Points on a hilly landscape, in no order, each with its height.
From any point a ball rolls to the lowest of the 2 points nearest to it. It stops when none of these is lower. Distance is the straight distance between rows; heights are no part of it.
z_209: [ 20 -14  37  31 -11  -2 -56  15  30  39   1   8  21  18  12  15 -35  22
  10 -19  38   0 -21  27  35  27 -21   1  19  26 -54  51  31  18   2 -16
  15  40 -16 -21  28  23 -44  15  -1  -4   9  30  12  66 -10  17 -39 -19
 -13   3 -32 -38 -44   6   4]  height 70.6
z_476: [ 15 -37 -17 -10   0   6  11 -29 -18 -15  -2 -13 -42  -5  47  -9  58 -30
 -12  -8  27 -22  13 -28 -36 -13  26 -43  24  11  54 -28 -50  20  45  19
  17 -28  43 -36  10  -9  40  29 -23 -25  -6 -37 -11  -3 -20  27 -36  12
   9  20  46  -8 -30 -36  27]  height 45.8
z_550: [-29  25 -46 -28   1  -6   8 -37 -14  24 -47   3 -14  53  22  15 -22 -32
  13  38   9  34 -21 -38  36 -58 -20  27  -3 -42  -7 -12  -2  -7   7 -38
  -5  51   9  45 -24   5  -3 -45 -18  21  -3  19   0  11  -3 -20  11 -15
 -32 -15 -15  22 -13  19   3]  height 77.3
z_640: [-11  25 -18  24  69  11  -9  27 -20  10 -37  11 -12  39  -2   0 -36  37
  22  -7  -8  35 -13  47 -28  13 -35   1   5  -8 -23  17  32  13  -1   5
 -15  19 -23  11 -50 -12 -49 -34  -5  25  10  48  -2  -8  21 -24  24   5
 -14 -11 -20   1  -7  12  16]  height 59.9
z_512: [-11  29   3  13 -14  24 -18 -11  -1  42 -33  26 -10  44 -10  -8   0  29
 -15  18  -1  30 -53   9  18 -36  -7 -11 -30  30 -58  -4  -7  -2 -22 -20
   8  57  -6  52  21  11 -70 -15  -3  21   8   8   3  17  16 -14  23  -4
 -15 -31 -30 -15 -23  -3  -5]  height 78.9
z_31: [ 11  14   3  30  23  18 -25  27 -16  -3 -21   8   4  31   0  -8 -45  42
  10   1 -28  21 -20  48 -24  19 -31   7 -13  -7 -30  30  37  17  12  13
 -13  23 -47  12 -21 -16 -61 -20   1  -2   8  40 -11   5  24 -26  17  14
 -12   6 -35 -13  -4   9  11]  height 65.2
z_696: [-21  20  -9 -42 -22  28  22  -9 -11 -19   1  12 -34  38  19 -14 -27 -10
 -11  16 -19  43 -15 -21  16 -26 -24  50 -20 -72  23  27  17 -12  16 -10
   1  21  11  -7  -1   4   0  10   4 -11   2  10   2  14  -8 -56 -14 -12
 -39  17 -34  13  29  15   4]  height 36.5
z_210: [ 42 -17  20   0 -11   5 -28  39  -8  12  -3  31 -43 -14  56  46   7 -17
  11 -41   7   0  14  -6 -52  18 -15 -33   4  -1  20  17 -24  -5  31 -25
  21 -28  -9 -16  13 -46   7  23 -10  20  -9   0  30 -14   9  -5   0  -2
 -17   6 -13 -15 -31  -4  25]  height 40.1
z_28: [-28 -34  -2 -19  22 -39  23  20 -48 -31  23 -31  -7 -14   4 -19  41   4
   9 -12  23 -16   0 -22 -15   7   8 -22   4 -48  44  -1   2   9  -4 -10
 -15 -13  44 -27 -18 -19  48  19  23 -13 -33  10  35  -9 -18   9 -38   9
   0  16  52  20  35 -25  19]  height 28.3
z_105: [ -8  25  19 -22 -47  17   5  -1  12   7   2   4 -22  36  19   3 -48  -7
 -25   1 -25  36 -24 -17   1  -8 -15  32 -30 -40   0  35  28  -7  12 -19
  -8  24 -22   6  10  21 -28   7   9  -7   2   7  -8   7  -4 -56 -17 -13
 -23  27 -50   5   0  27   2]  height 27.5
z_195: [ 12  10  69  21 -15  32  10  23  21   7  22 -12  54  41 -11 -19 -36  29
  -7  -2  51 -31 -45  46  24  10 -31 -26  -7  47 -59  31  31  20  16 -15
  -3   4 -22 -19  34   9 -82  43  10 -34  18  19   8  73 -18 -14 -46  32
 -30   5 -18 -14 -31  10  17]  height 68.7
z_395: [ -6  28 -29  12  83 -23  -4  35  13  -5 -27 -33 -12  32  -3  14  -3  21
  34 -16   5  22   5   3 -13  -5 -31 -13  46   2   2  -1  -6  -5  -7  29
 -20 -21 -14  15 -66  -7  -6 -38 -19  35  28  -7 -18 -37  16   6   9  29
  17 -25  19  -3   1  15   6]  height 47.0
z_948: [ 26 -29  17  12   7 -18 -36  44 -21  -4  -6  21 -27 -14  45  78   5  10
  30 -33   8 -18   1  26 -18  38 -19 -15  11   4   3  31   3 -10  14 -40
  13 -13 -23 -14  19 -49  -6   4   7   6  -4  23  32  -2  28 -10  -8   1
  -2  16  -7 -25 -10 -17  13]  height 46.5
z_962: [ 13 -19 -16 -23 -28 -34   3 -16  28   7   6  23 -18 -12  36  -5   4 -57
   2   3   1  -3  43  -2 -17   4  -1 -30  13  -1  18 -17 -42   1  21  13
  21 -18   8 -11   9   9  39  26 -19  -2  10 -47   6   9 -28  34  -4 -22
   6  -3   7  17 -17  27  38]  height 44.5
z_765: [ 15  29   5  45  57   3 -15   2  19 -20 -25 -48  34 -12 -49   0  -7   0
  33 -11   3  -6  -8   5  -4   9   2  -3  69  58   6 -18  -1  10 -14   2
 -32 -34 -17   3 -29 -12  -4 -58   3  31  18 -25 -29 -47  17  35  40  44
  40 -21  12   5   8 -17 -21]  height 45.7
z_354: [ -7 -16   8  10  49 -30 -33  58 -17 -42  -2 -14  -5 -10 -14  34   8  -7
  17 -41   2 -38   7  42 -10  34 -10   0  44  11  36  10  10  -1 -12 -29
 -21 -27   7 -19  10 -57   3  -9  31  14   0  20  25 -33  30  19  -6  52
  29   3  35 -10  32 -33  23]  height 10.6
z_618: [ -8 -44   5 -28   7 -18   8 -17 -40 -34   6 -20 -33   2  42 -15  48   6
  -1  -5  18 -13   1 -31 -20 -22  21 -24  14 -31  47  -2 -33   7  33   6
  12 -26  48 -31 -13   5  55  20   0 -25 -25   7   4  -3 -28  10 -51  14
  -2  28  58  16   4 -28  24]  height 37.7
z_198: [ 13  -4  47 -42 -32  15 -15   0  -2   8   2  -3 -16   8  46  -4 -18 -40
 -14 -18  -2   5   9 -35 -41 -23 -22   0 -37 -61  49  18   6 -17  52 -43
  22   7 -14 -16   8  24  13  17  -3   1 -10  23   3 -10 -21 -34 -38  -8
 -49  28 -18  16 -12  10   7]  height 43.1
z_225: [  8  14  -1  38  66 -17 -26  33  26 -27 -22 -41  13  -1 -38  -6  -5  -2
  31 -22   4  -8  10  16 -17   0 -12  -4  72  16  22  -1   0  12 -20  14
 -29 -28  -1  -1 -44 -15   3 -41   4  23  26  -2 -28 -37  29  29  25  62
  35 -29  24  -6  19 -12  -6]  height 37.8
z_968: [  9 -24 -19  26 -27 -24   5 -23  14  16  31  -1  42 -36 -36  -6   1 -30
  23  -8  13  -7  30   9  10  44  25 -36  34  55  -3 -13 -13 -12 -23  -3
 -17   1 -30  11  20  -7  38   0 -11 -13 -22 -54  10  -9 -12  78  18  11
  49  20 -21   6  -4 -17   0]  height 46.9
z_392: [ 10  -8 -39  30  -8  -3  14 -33  17  20  39 -21  46 -25 -42 -15   1  -5
  24   3  15  14  16 -29  20  33  33 -21  16  38 -15 -19 -13 -10 -38  13
  -9   6 -27  16  -8   9  21 -26 -31  -1 -16 -62 -15 -13  -1  44  27 -10
  15  17 -16   3  -7 -18 -25]  height 39.1
z_849: [-12  16  13 -49 -63 -49  20 -32  42  13  22  48 -24   7  12   0 -37 -35
 -24  -6 -21  29  30  -2  24  -8  30  13  10  23   5 -38 -51 -14 -19  39
   2 -22   8  62 -15  15  22   8 -21 -38  46  16 -10  13 -25  49  14 -48
  26 -14   5   6  -3  66  -9]  height 50.2
z_785: [ -9   5   9  43  57   2 -42  32 -30 -42 -21  -8  27 -17 -37 -11 -15  18
  19 -25 -15  -3 -10  66   0  40 -19   0  28   1  -5   1  36   7 -27  -4
  -7  11 -16 -26  -2 -19 -27 -14  37  13   1  59  13  12  29 -11  34  18
  -5 -14   5 -15  20 -16  -3]  height 37.9
z_730: [ -8 -19  14  -9  29  21  36   7 -13 -30  -5 -21   5 -43 -18  -4  54   0
  -9   7  11 -63  32  -4 -25 -15  22   8 -26  -2  51 -32  -2  18  25   8
 -12 -58  21 -22 -15   0  30  25  29 -15 -29  -2 -20 -38  -3   9 -18  40
  37 -19  58   0  25 -37 -11]  height 44.2
z_311: [  2  24  47 -29 -69  16  -3   9  37  44   3   5  -4  30  26   8 -48 -25
 -42  -2 -21  29  -7  -7 -21  -4  -2  -1 -16  -1  14  23  38  -4  23 -22
   4   9 -21   9  29  49 -26  23   5  21  -7  10  -3  20 -12 -27 -19 -26
 -17  18 -49   2 -23  46  -1]  height 37.1
z_168: [  9 -20  41 -23 -20 -21  -1 -10  -5  15  14   0 -12 -25  31   5  11 -18
  -8 -11   3  -2  11 -38 -23 -15 -12   0 -41 -59  23  14  14 -14  18 -32
  17  12  12 -12  15  27  25   7   5  -7 -28  13  19 -16 -25 -34 -34 -25
 -39  15  -4   8  -3  11  -3]  height 37.0
z_776: [ -4  19   2 -55 -17  42  39 -21 -12 -25   3  17 -43  27  28   1 -13   4
 -20  34 -16  27  -9 -20   5 -37 -14  52 -41 -47  26   8  11 -10  49  -1
   8 -14  22  -2   1  15  17  19  10 -10   1  -3 -14  16  -2 -52 -20 -29
 -30   5  -1  14  20  21   7]  height 42.8
z_874: [ 16   0 -44   6  25 -35 -43  21  29 -29 -18 -52 -31  15  18 -22  20 -15
   2 -18  11 -11  -7 -11  -9 -13 -16 -42  36 -19  26  22 -42  10  16  50
   1 -25  -3  -8 -35 -19  27  22 -10   3  49 -30 -32 -17   0  50 -28  55
  37  -1  34 -15  11  -2  32]  height 41.9
z_488: [-16  40 -23 -52 -62 -16 -21   0  45   9   6  42 -40  11  37 -17 -46 -57
  -4   3 -28  60  16 -35  17  -5   5  15   6  -1   7 -21 -16   3  33  10
 -25 -13  -8  32 -23   1  -8  19  -5   1  29   5  -8  33 -35  11  -2 -41
   1 -14 -39  12   5  63   8]  height 39.3
z_796: [ -9  -2 -69 -25  26   5  18 -23 -11   2 -26   0 -12  48   4   1  14  -5
  15  40  -3  29   0 -38  33 -34   7  37  -4 -37  -3 -13 -19 -11 -17  -2
   1  37  33  25 -29   2  17 -39 -31   8  -2 -18 -10  -2   2 -14  10  -8
 -26  -2  11  16   2   5   2]  height 73.5
z_335: [ 13  -8 -32  11  29 -34 -38  40  22 -24  -8 -23 -36   6  25  20   5 -11
  10 -28  18 -25  14   9 -17   3 -16 -26  34   0  23  20 -40  13  25  17
  -7 -32 -20 -10 -18 -52  10  23   4  13  32 -30 -19 -23  21  38 -25  56
  30  -5  24 -14   6  -8  50]  height 32.9
z_511: [  8 -14  -1 -45 -50 -16  57 -35  26  -2  30  51 -16  -3  11  -8 -24 -40
 -28  18 -13   7  45   8 -10 -22  23  10   1  33  18 -44 -41   4 -13  36
  19 -31  28  28 -21  16  41  15 -22 -28  33  13 -15  18 -24  36   6 -50
  28 -32  29  19 -23  64  -4]  height 54.4
z_4: [  3 -15 -55   7  -9  -7  17 -50  26   4  32   4  17  -4  -9 -20  -3 -24
  11   6   4  30  27 -51  27  22  29 -15   8  13  -2 -19 -28 -17 -23  29
   1  -1 -14   9 -11  21  28  -7 -44 -17   0 -77 -19   9 -20  37  14 -26
   4  25  -5  17  -7  23 -12]  height 29.8
z_365: [ 13  13  64  21  -9  18  -3  39 -15   2 -20 -10  38   1  12  16 -20  42
  -8   2  -2 -45 -55  50 -19  23 -17 -17 -16  -5 -20  38  56   0  30  -5
  13  33 -43  -2  41  -4 -36  32  11 -33 -15  52  15  15  -9 -30 -19  19
 -14  16 -14 -14 -20   3  -3]  height 58.5
z_263: [-24  -4 -28  -7  16  43  52 -17  -6 -15  11 -10  17 -14 -70  -1  26   5
  -1  19   0 -28  13  -7  29  -8  45  48   4  31  -6 -19  -4   7   4  25
 -42 -16  10 -22 -25   3  21  -8  12  -3   6 -41 -17 -27  41  -9  16   7
  31   9  46  17  40 -39 -28]  height 58.4
z_983: [ -1   8  71  18  -9  21  -2  31  -3   4  -2 -24  53  17  -9  -4 -30  51
 -15   3  14 -37 -69  33   5  16 -22 -14  -6  10 -48  38  52  19  18   6
   8  23 -31  -6  47   6 -61  35   0 -58   4  49  17  33 -11 -47 -31  29
 -28  29 -12 -13 -25   8   7]  height 63.1
z_914: [  1  32  31  14 -37  28 -22   7  13  17  -6  25   8  26 -15 -24 -12  38
  -3   9   2  26 -47  35  29   1 -12 -14 -12  43 -57  22  14  -3 -17   9
   9  32 -11  15  36  14 -73  12  17  11  29   2   4  42   2  -9   1   2
   0 -19 -42 -24 -13   5  -9]  height 77.2
z_575: [ 26 -12  46  18  -1   3 -23  43 -22   2 -21   9  -1 -16  29  50  -6  20
  15 -15  -1 -40 -23  37 -27  24 -22 -18 -14  -7   5  29  29  -9  22 -34
  10  12 -27  -7  33 -29 -15  19  19   1 -22  40  29  -6  12 -15  -9   5
  -3   5 -10 -21 -10 -15   6]  height 51.7
z_292: [-13   2 -11  -3 -26   6  20 -39   1  39  41  20   6   1 -33   7  17  13
 -32  13   2  17  13 -27  39 -11  49  29 -30   9 -46  -2  -6 -18 -45   1
  10  39  32   3  24  16  -4 -23   0  -7  -8 -28   7  18  17 -15   8 -40
 -11   5 -12   9  -5  -7 -24]  height 44.1
z_561: [-17   6   5  42  70 -10 -40  48  -8 -48 -20 -31  25  -7 -46 -11  -8  -9
  19 -33 -18 -16   2  43  -7  40 -13   6  67   3  26  -4  20   7 -25  -9
 -20 -26   9 -25 -16 -20 -11 -22  35  24   1  35  -1 -17  37  21  17  52
  26 -13  28 -13  30 -16   3]  height 25.6
z_344: [  7  15   2 -30 -16  13  34  19  25 -16  -6   7 -11 -19  17   2   8  -3
  -9  28 -18 -20  17  29 -34 -24  -5  -7 -31 -20  24 -12  -7   4  43  24
  21 -56  -4  -7  -3  -1 -11  39  26  39  -2 -21 -31  -8  -3 -17   6   1
  17 -43  26  -6  12  -1  23]  height 45.2
z_625: [ -8  28  31 -14 -36  31  51 -19  10  40  31  43 -15  -3  -3   4   0  25
 -44  22 -18   7   2   7  -3 -36  17  20 -45  16 -13  -6  27 -23  -7  -5
  27   4  18   2  45  39 -29  17  23   0 -16  -3   3  32   1 -26   1 -35
  -6 -18 -12  -9 -12  23 -36]  height 54.2
z_951: [ -8  17  16 -25  -9  35  64 -28 -19  -7  19  32 -24   1   1  22   6  26
 -34  34 -20  -2   2 -15   3 -40  -6  50 -58 -26   1  -8  24 -10  17  -1
  17   0  19   1  23  18   8  24  14 -11 -14 -13   0  17   9 -52 -10 -28
 -23  -7   7   5   8  12 -19]  height 48.6
z_774: [  2 -12 -38 -13 -22 -37  -4 -42  31   7  16  16   1  -3  27 -25 -10 -48
   2  -5  -2  29  35 -32  18  16   3 -23  23  -2   8 -20 -41   0  -1  31
  12  -8 -20   7   3  19  46  15 -32 -13  16 -62  -1  20 -31  51   0 -15
   0  14  -5  22  -6  43  20]  height 38.1
z_310: [-22   7   4 -12  15  24  56  -3  -6 -34   7 -26  14 -32 -47   3  39  10
  -7  16  -4 -44  23   5  -2  -8  26  32   4   8  25 -21  10   6   7  31
 -20 -55  10 -35 -21   8  29   9  35   1  -7 -20 -20 -33  18 -19   3  23
  41  -6  46   8  47 -25 -21]  height 51.8
z_315: [ 21 -28   9  46  11 -30 -71  11  14  27  -4   5  11 -13  16  36 -15  20
  19 -21  23 -10  -9  13  25  47 -29  -1   4   4 -37  45  17   6  -9 -24
  29  35 -19  -1  19   4 -13  -4   2 -11   2  33  14  34  15   9 -14 -16
  -5  11 -30 -40 -27  -8   0]  height 66.9
z_899: [  8  28   2  25  36  25   6 -11  21   2 -22 -39  35 -10 -66  -7   0  -5
  29   7   6  -4  -9   3  11  -2  34   6  56  53   2 -33  -7  11 -14  -8
 -39 -14  -8   7 -33  -5  -6 -74 -16  29  17 -37 -17 -49  27  25  54  31
  28  -1  22  25  16 -44 -37]  height 52.8
z_29: [-18  18 -10 -30 -46 -41 -10  -6  44  18  12  40 -19   5  20 -15 -40 -39
   0   0 -22  54  27  -4  25   8   6   7   9  16  -3 -30 -46 -10 -10  42
  -3  -6 -11  52 -30   3   4  13 -17 -12  30   1   0  15 -36  47  26 -35
  22 -20 -14   1  -4  63   7]  height 46.0
z_748: [  6 -13 -75 -16  41  20  37 -23  -2 -11 -13 -27   1  34 -17  -7  27  12
  15  33  12  11  -5 -47  30 -12  31  12  15  -7   7  -3 -23  -3  -7  32
 -23   7  31  11 -34   4  36 -27 -54  -8   8 -47 -28 -16   3  11   9   5
  -6  16  31  16  14  -6  -8]  height 69.3
z_325: [ 36 -25  21   3 -11  11 -16  25 -16  10   2  28 -46 -35  57  10  34 -35
  -1 -43   8   1  33 -26 -44   6  -2 -29  -5  -3  35 -15 -40  -2  13 -18
  12 -28   9 -24  20 -44   8  22 -25   4 -13 -18  35 -19 -16  -1   7   4
 -30  -5  -2 -11 -31 -17   2]  height 33.8
z_578: [ -3  -3 -23  32  28 -29 -20  11 -12  -4  12 -10  13  -2  -8  -5  -6  22
  18 -14 -15  22   1   7   3  18 -23  15  -1 -31 -18  15  12   0 -40   1
   6  16  -3  -1 -14 -14   8 -25  -2  17  -2  16   7 -26   7 -24  22  -5
 -12   2  -4   0   9  -1  -2]  height 58.3
z_175: [ -4  19 -36  18  67 -16  -8  20 -10   4 -14 -16   2  29  -4   7  -7  24
  29  -8  -1  32   0   6  -5   1 -29   4  21 -17 -16   1   2  -2 -30   5
  -1   5  -5  11 -45 -11  -3 -44 -18  37  12  11   5 -26   4 -22  23   8
 -14 -10  -2   5  -1   8   6]  height 53.2
z_726: [  6 -20   1   1 -16 -44 -31 -28   2  13  31   2  -4 -14  24   6   1 -21
  13 -27   3   7  13 -41  10   8 -11   1  -8 -50  -6  30  -4 -14  -5 -16
  18  11  -4  -8   9  14  35  -4   4  -6   2 -12  14 -18 -15 -12 -24 -21
 -28  30 -20  15  -7  10   7]  height 29.6
z_17: [ -3 -23  20   4  17  -7  26  14 -35 -22 -10  -5  14 -48  12   0  47  14
   4  -9  -8 -50  28  -8 -33   0  18   6 -46 -31  49 -37   3  10   4 -25
 -10 -24  21  -1   3 -15  17  19  27  -9 -49  24  21 -32 -14   5  -6  14
  -1 -23  29   3  24 -41 -13]  height 34.4
z_768: [-40  -1 -12   1  -4  17  24 -28 -26  24   7  23   9  -4 -54  -7  20  21
 -37  31  -7  -5  -8  -2  31 -23  30  44 -46 -17 -44  -9   5   0 -41  -5
  -4  64  26  -2  27  -6  -4 -22  -7  -8 -25  13  20   4  25 -31  17 -12
 -19  11   1   7  24 -37 -24]  height 50.9
z_717: [ 15  -6  -3 -19   0  39  33   3   9 -10   7  25   6 -48   1 -10  26 -12
 -15  25 -22 -36  60  20 -29 -23   3  13 -51   3  28 -37 -16   4  40  16
  25 -54   2 -14  14   9  -2  54  16  22 -28  -7 -28  -1  -5   8  13   6
  20 -61  31 -11 -13  -4 -16]  height 52.9
z_678: [-12  21   9  19  12  24 -26  -2 -21  46 -48   7 -14  65  11  12 -39  29
 -10  15   4  32 -59   9  -2 -18 -22  -8 -14  36 -68   5  23  22  18 -17
  -5  49 -25  53   0  -1 -80 -36 -14   6  13  36  -5  18  24 -17  12  -3
 -11  -3 -50 -13 -39  19   6]  height 74.6
z_940: [  7 -14 -12  15  15 -28 -26  41   8 -24  -3 -10 -16 -14  17  38  19 -15
  16 -30  12 -36  23  20 -17  19 -17 -20  30  18  21   6 -23   2   6 -11
 -13 -36 -14 -11  11 -52  19   8  16  20   5 -30   4 -35  24  21  -8  39
  30  -5  17  -8   7 -28  37]  height 23.8
z_525: [  9  20 -29   4  39  29  52 -13   8  10 -10 -35  30  -4 -49   7   6   5
  26  22  36  -9 -21 -28   8   2  48 -11  42  30   9 -24   0   2  -8   9
 -45   2 -13  27 -47   0  12 -62 -51  17  16 -54 -19 -40  15  34  34  23
  15  12  36  30  16 -38 -26]  height 59.6
z_486: [  4  -5 -42 -17  19 -11 -13  16  -4 -36  -4 -41 -34  21  -4 -52  36   9
  -8  12   5   6 -15 -16   5 -16  10 -21  36 -20  32  29 -28  -6   5  60
   5 -24  37 -19 -38   3  40  13 -18 -15  35  -8 -37  -9  -6  21 -16  38
  31  13  35  -1  35   1  10]  height 39.0
z_44: [ 24 -39  18   4  -6  -4   1  23 -23  -6  -7   9 -16 -55  32  27  48  -7
   8 -24   6 -31  29 -23 -37   4  13 -13 -34  -6  31 -23 -18  -3  -3 -37
   0 -18  18  -3  26 -29   9   9   9   1 -44  -7  29 -35 -14   3   1  -1
  -4  -7  11  -8  -9 -35  -5]  height 24.5
z_340: [ 30  -3  39 -35 -56  29  -7  22  17  31 -12   8  -9  15  34  -3 -36 -48
 -30  -1 -21   1  16 -19 -58 -13   0  -3 -43 -29  38  10  16 -11  58 -35
  19  -1 -23   4  19  30 -10  41 -11  16 -25  13  -4   6 -16 -17 -13  -8
 -47   8 -32  -3 -26  25  -3]  height 45.5
z_817: [  2  20 -10 -18 -48 -18 -14  10  33   5   6  15 -21   4  34  -5 -38 -23
   5   8 -28  36  12   1 -10   2  -9  11 -15  -7 -10  11  -9  -2  27  14
  -4 -16 -25  16  -9   0 -18  17  12  30  18 -22 -15  20  -3  -5  -8 -29
   4 -13 -31   0  -2  34  33]  height 29.5
z_882: [ 10  18  12  31   6  30 -33   9  -9  20 -36   3   1  56   9  -4 -52  42
 -10   8 -13  28 -48  25 -11   1 -21   1 -20  26 -52  27  34  25  20   4
 -15  32 -35  24 -13  -4 -84 -15 -12 -15  12  40 -20  23  28 -26   0   6
  -6  11 -61 -21 -28  32   3]  height 70.5
z_683: [  6 -28 -18  46  34 -46 -52  16 -18   6   8 -14  14 -19   0  16  -9  17
  20 -26   1  -6   2  13   4  39 -38   2   8 -23 -21  32  14   5 -32 -20
   9  21  -9  -3   3 -18  12 -12  10  -2 -12  42  17  -8  16  -5  -8  -3
  -5  10 -11 -15   2 -12   4]  height 62.7
z_290: [ 15  12  33  50  47  19 -67   7 -28 -42 -34  -4  32  -9 -40  -6 -10  22
  22   1  15 -25 -32  64  25  31 -32 -12  12  39 -42  -5  21  11 -31  -8
   3  10 -26 -25  -3  -8 -41 -27  33  -2  29  52   1  31  11 -15  32  15
  -5 -14 -20 -17   4 -15 -21]  height 47.4
z_657: [-61  36   9  -2  21  16  43  -6 -40   4  -7  29  20 -33 -60 -20  21  44
 -31  17 -25  -5 -15  16  12  -8  21  24 -42 -16 -18 -18  45   2 -23  -2
 -11  32  15 -30  38 -12 -10   6  16 -19 -18  31  46   2  10 -37  24 -16
 -24   3  -1  15  49 -35 -16]  height 57.8
z_404: [-16  -2  35  16 -12 -18   4   1 -25  -8   1 -11  35 -50 -16   8  20  34
  -3  -4 -14 -27 -15  24   1  16  -4   3 -31 -10 -12  -1  32  -3 -25 -16
   1   8   5 -17  27  -6   1  -5  36   3 -28  29  27 -21  -5 -23   3 -11
  11   2  -3   4  26 -20 -17]  height 63.5
z_987: [  0  16  -2 -17 -29 -11  10   8  21  -9   6   8 -11 -11  25   6  -8  -3
   7  16 -26   5  12  23 -28  -7 -13   6 -24 -18   1   9  -8  -6  28  17
   6 -24 -19   3   3  -4 -13  21  21  36   2 -27 -20  -5  -4 -16  -4 -15
   5 -21   0  -2   8  13  27]  height 38.0
z_567: [  1  22  34  53  55  25 -56 -12 -29 -41 -40 -25  36  -1 -59   0  -3  10
  22   0  34 -28 -44  39  33  19 -18 -18  25  69 -44 -25  10  15 -43 -19
  13  -1  -4 -17 -24  -6 -15 -68  15  10  29  50  15  16  15  -5  47   9
   1  -9 -24  -4   1 -13 -31]  height 55.0
z_731: [  0 -17 -53 -11  25 -14 -17 -20 -15 -33   3 -38 -25  32  20 -54  32  10
   7  -1   7  28 -17 -40  23  -2   8 -15  47 -32  27  24 -43  -7   0  42
  12 -18  31 -19 -33  12  49   6 -28 -20  11 -11 -26  -4 -19  26 -14  27
   1  30  20  10  16  -4  10]  height 30.3
z_458: [ 10   3  21 -27 -49  13  41  -1  19  32  26  51  -7 -18  12 -11  -7  -7
 -28  21 -23   6  33  24 -21 -22  13  10 -25  22   6 -12   3 -26 -10  10
  36 -13  22  10  12  41   1  25  12  13 -20   5  -1  32 -15   2  13 -42
  17 -38   5  -6 -12  32 -26]  height 58.9
z_285: [ 10   5  47  22 -38  29 -17  10  24  19  14  -1  26  44  -9 -17 -34  36
  -6  -8  28  25 -50  27  32  10 -18  -3   9  40 -63  44  27  16  -9  -2
  15  29 -11  -7  43  23 -71  23   3 -11  23  24   7  66 -16  -6 -36  -5
 -20  -5 -33 -24 -37  10   6]  height 73.3
z_787: [  0 -26  12  15 -36 -25  -9  -3  -6  15  18 -11  45 -48 -19  16  31 -12
  17 -15  10 -33  15  23  11  28  29 -30  16  61 -12 -14   2 -16 -24 -24
   7   3  12  -2  29   2  28 -13  28   5 -32 -23  19  -4 -11  43   4  -4
  47  16 -22  -7  -9 -22 -11]  height 53.8
z_633: [ -6 -21  15  21 -20 -35 -10  -4 -18   0  14 -19  41 -54 -11  26  32  12
   9 -14   6 -38   2   3   6  25  10 -11  -8  19 -16 -11  14  -4 -28 -28
  -1   9   5  -6  23  -7  26 -15  33   5 -30  11  27 -27   1   7  -6 -16
  19  19  -6   0   9 -25  -9]  height 59.0
z_579: [ -2 -12 -43  -6 -22   2  23 -41  10   6  39  10   2   0 -11   3  13  -5
  -7  21  -5  18  22 -36  33  -4  36  25 -18   5 -22 -18 -19 -22 -27  15
   2  19  15   3   5  14  17 -18 -11 -10   1 -57 -14  13  10 -10  11 -38
  -6  10  -5  14   2  13 -16]  height 38.3
z_551: [ 23 -29   9 -28 -38  14  47 -18   4  11  33  54 -12 -17  10 -14  -4 -40
 -32  15 -14  -6  70  -5 -24 -21  19  17 -15  23  14 -36 -20  -7 -10  32
  32 -23  40  12 -10  42  40  31 -11 -12  -3  13 -17  16 -22  24   4 -42
  22 -34  23  15 -33  50 -27]  height 58.0
z_764: [ 14 -13 -61  -4  31  32  44 -31   5 -12   3 -36  19   3 -33 -14  15   2
  21  19  22  -3 -18 -55  25  17  37 -12  28  14  17  -5  -7   0  -8  34
 -43   1  -9  18 -41   2  34 -29 -68 -10   7 -55 -38 -25   5  29  11  12
   5  20  27  12  12 -34 -21]  height 65.0
z_405: [-39  42  54   3   9  13  27 -10 -38   6 -10  10  34 -40 -34  -8  21  64
 -16  11 -22 -32 -44  37   7  -2  -1   1 -40   0  -9 -17  56   0 -14  -7
   3   9  -5 -18  44  10 -19   9  18 -26 -20  46  39  -2 -14 -32  19  -5
  -5   4  -3   2  28 -22 -33]  height 63.4
z_201: [ 11 -30 -18 -20 -16  -7  20 -12   8  -2   2   8 -25 -19  39  -5  31 -53
  -6   1  18 -21  37  -8 -32 -12   3 -38   9   6  36 -28 -51  16  39  20
  13 -31  23 -31   9   1  46  31 -24  -2  -1 -50   1   2 -24  34 -12  -3
  13  -7  32   0 -20  -3  44]  height 50.0
z_302: [-26  17 -28 -12 -26  11  -3 -45  15  40 -20  15 -23  42   2   6 -22 -21
 -28  37  -8  26 -12 -31  38 -70   1  33 -21 -30 -19 -10  -9  -6 -11 -45
  -7  65  10  55   7  21 -30 -21  -4   7 -11   8 -10  28  15 -13  15 -21
 -30 -19 -25   4 -19  13 -14]  height 80.6
z_36: [  1 -28 -38  -5   9 -37  -9 -37  -8 -25  29 -17  -4   1  19 -26  18 -10
  21  -6   1  14   8 -52  23  14  -2   2  19 -48  12  12 -29  -2  -8  14
   7 -14  12 -13 -19   4  50  -4 -15 -17   0 -28  -9 -12 -18   4 -18   5
 -23  37   8  17  12  -7  20]  height 19.2
z_986: [-27  19   0 -24 -49  28   1 -41  33  52   7  19 -30  39  -5   5 -23 -10
 -58   9   4  46  -8 -31  44 -51  15  30 -13 -18 -20  10   6  -8 -19 -39
  -4  59  13  23  53  39 -39   5  -1 -15   4  10   0  34  14 -24   1 -28
 -31  -1 -29   2 -11   8 -21]  height 83.3
z_492: [-25 -32 -17  -1  17 -36  11  21 -34 -33  25 -36  24 -26 -27 -10  32  -7
  10 -23  11 -23   7  -8 -10  20   8  -6  20 -23  30  -7  14   9 -21 -10
 -32 -16  24 -16 -21 -31  36  -2  29  -6 -19   5  26 -33  -1  15 -24  17
  16  19  41  10  41 -29  15]  height 18.5

Call two points neighbours if one is among the 2 nearest of the other. Go from one point of each pair to the other, from neighbour to neighbour, staying as low as possible. Name the highest point that can't be avoided.
z_561 and z_105 => z_340
z_354 and z_36 => z_874
z_817 and z_44 => z_717

Where does a ball stop that starts at each point below?
z_458 => z_105
z_365 => z_44
z_551 => z_817
z_405 => z_4
z_263 => z_44
z_633 => z_4
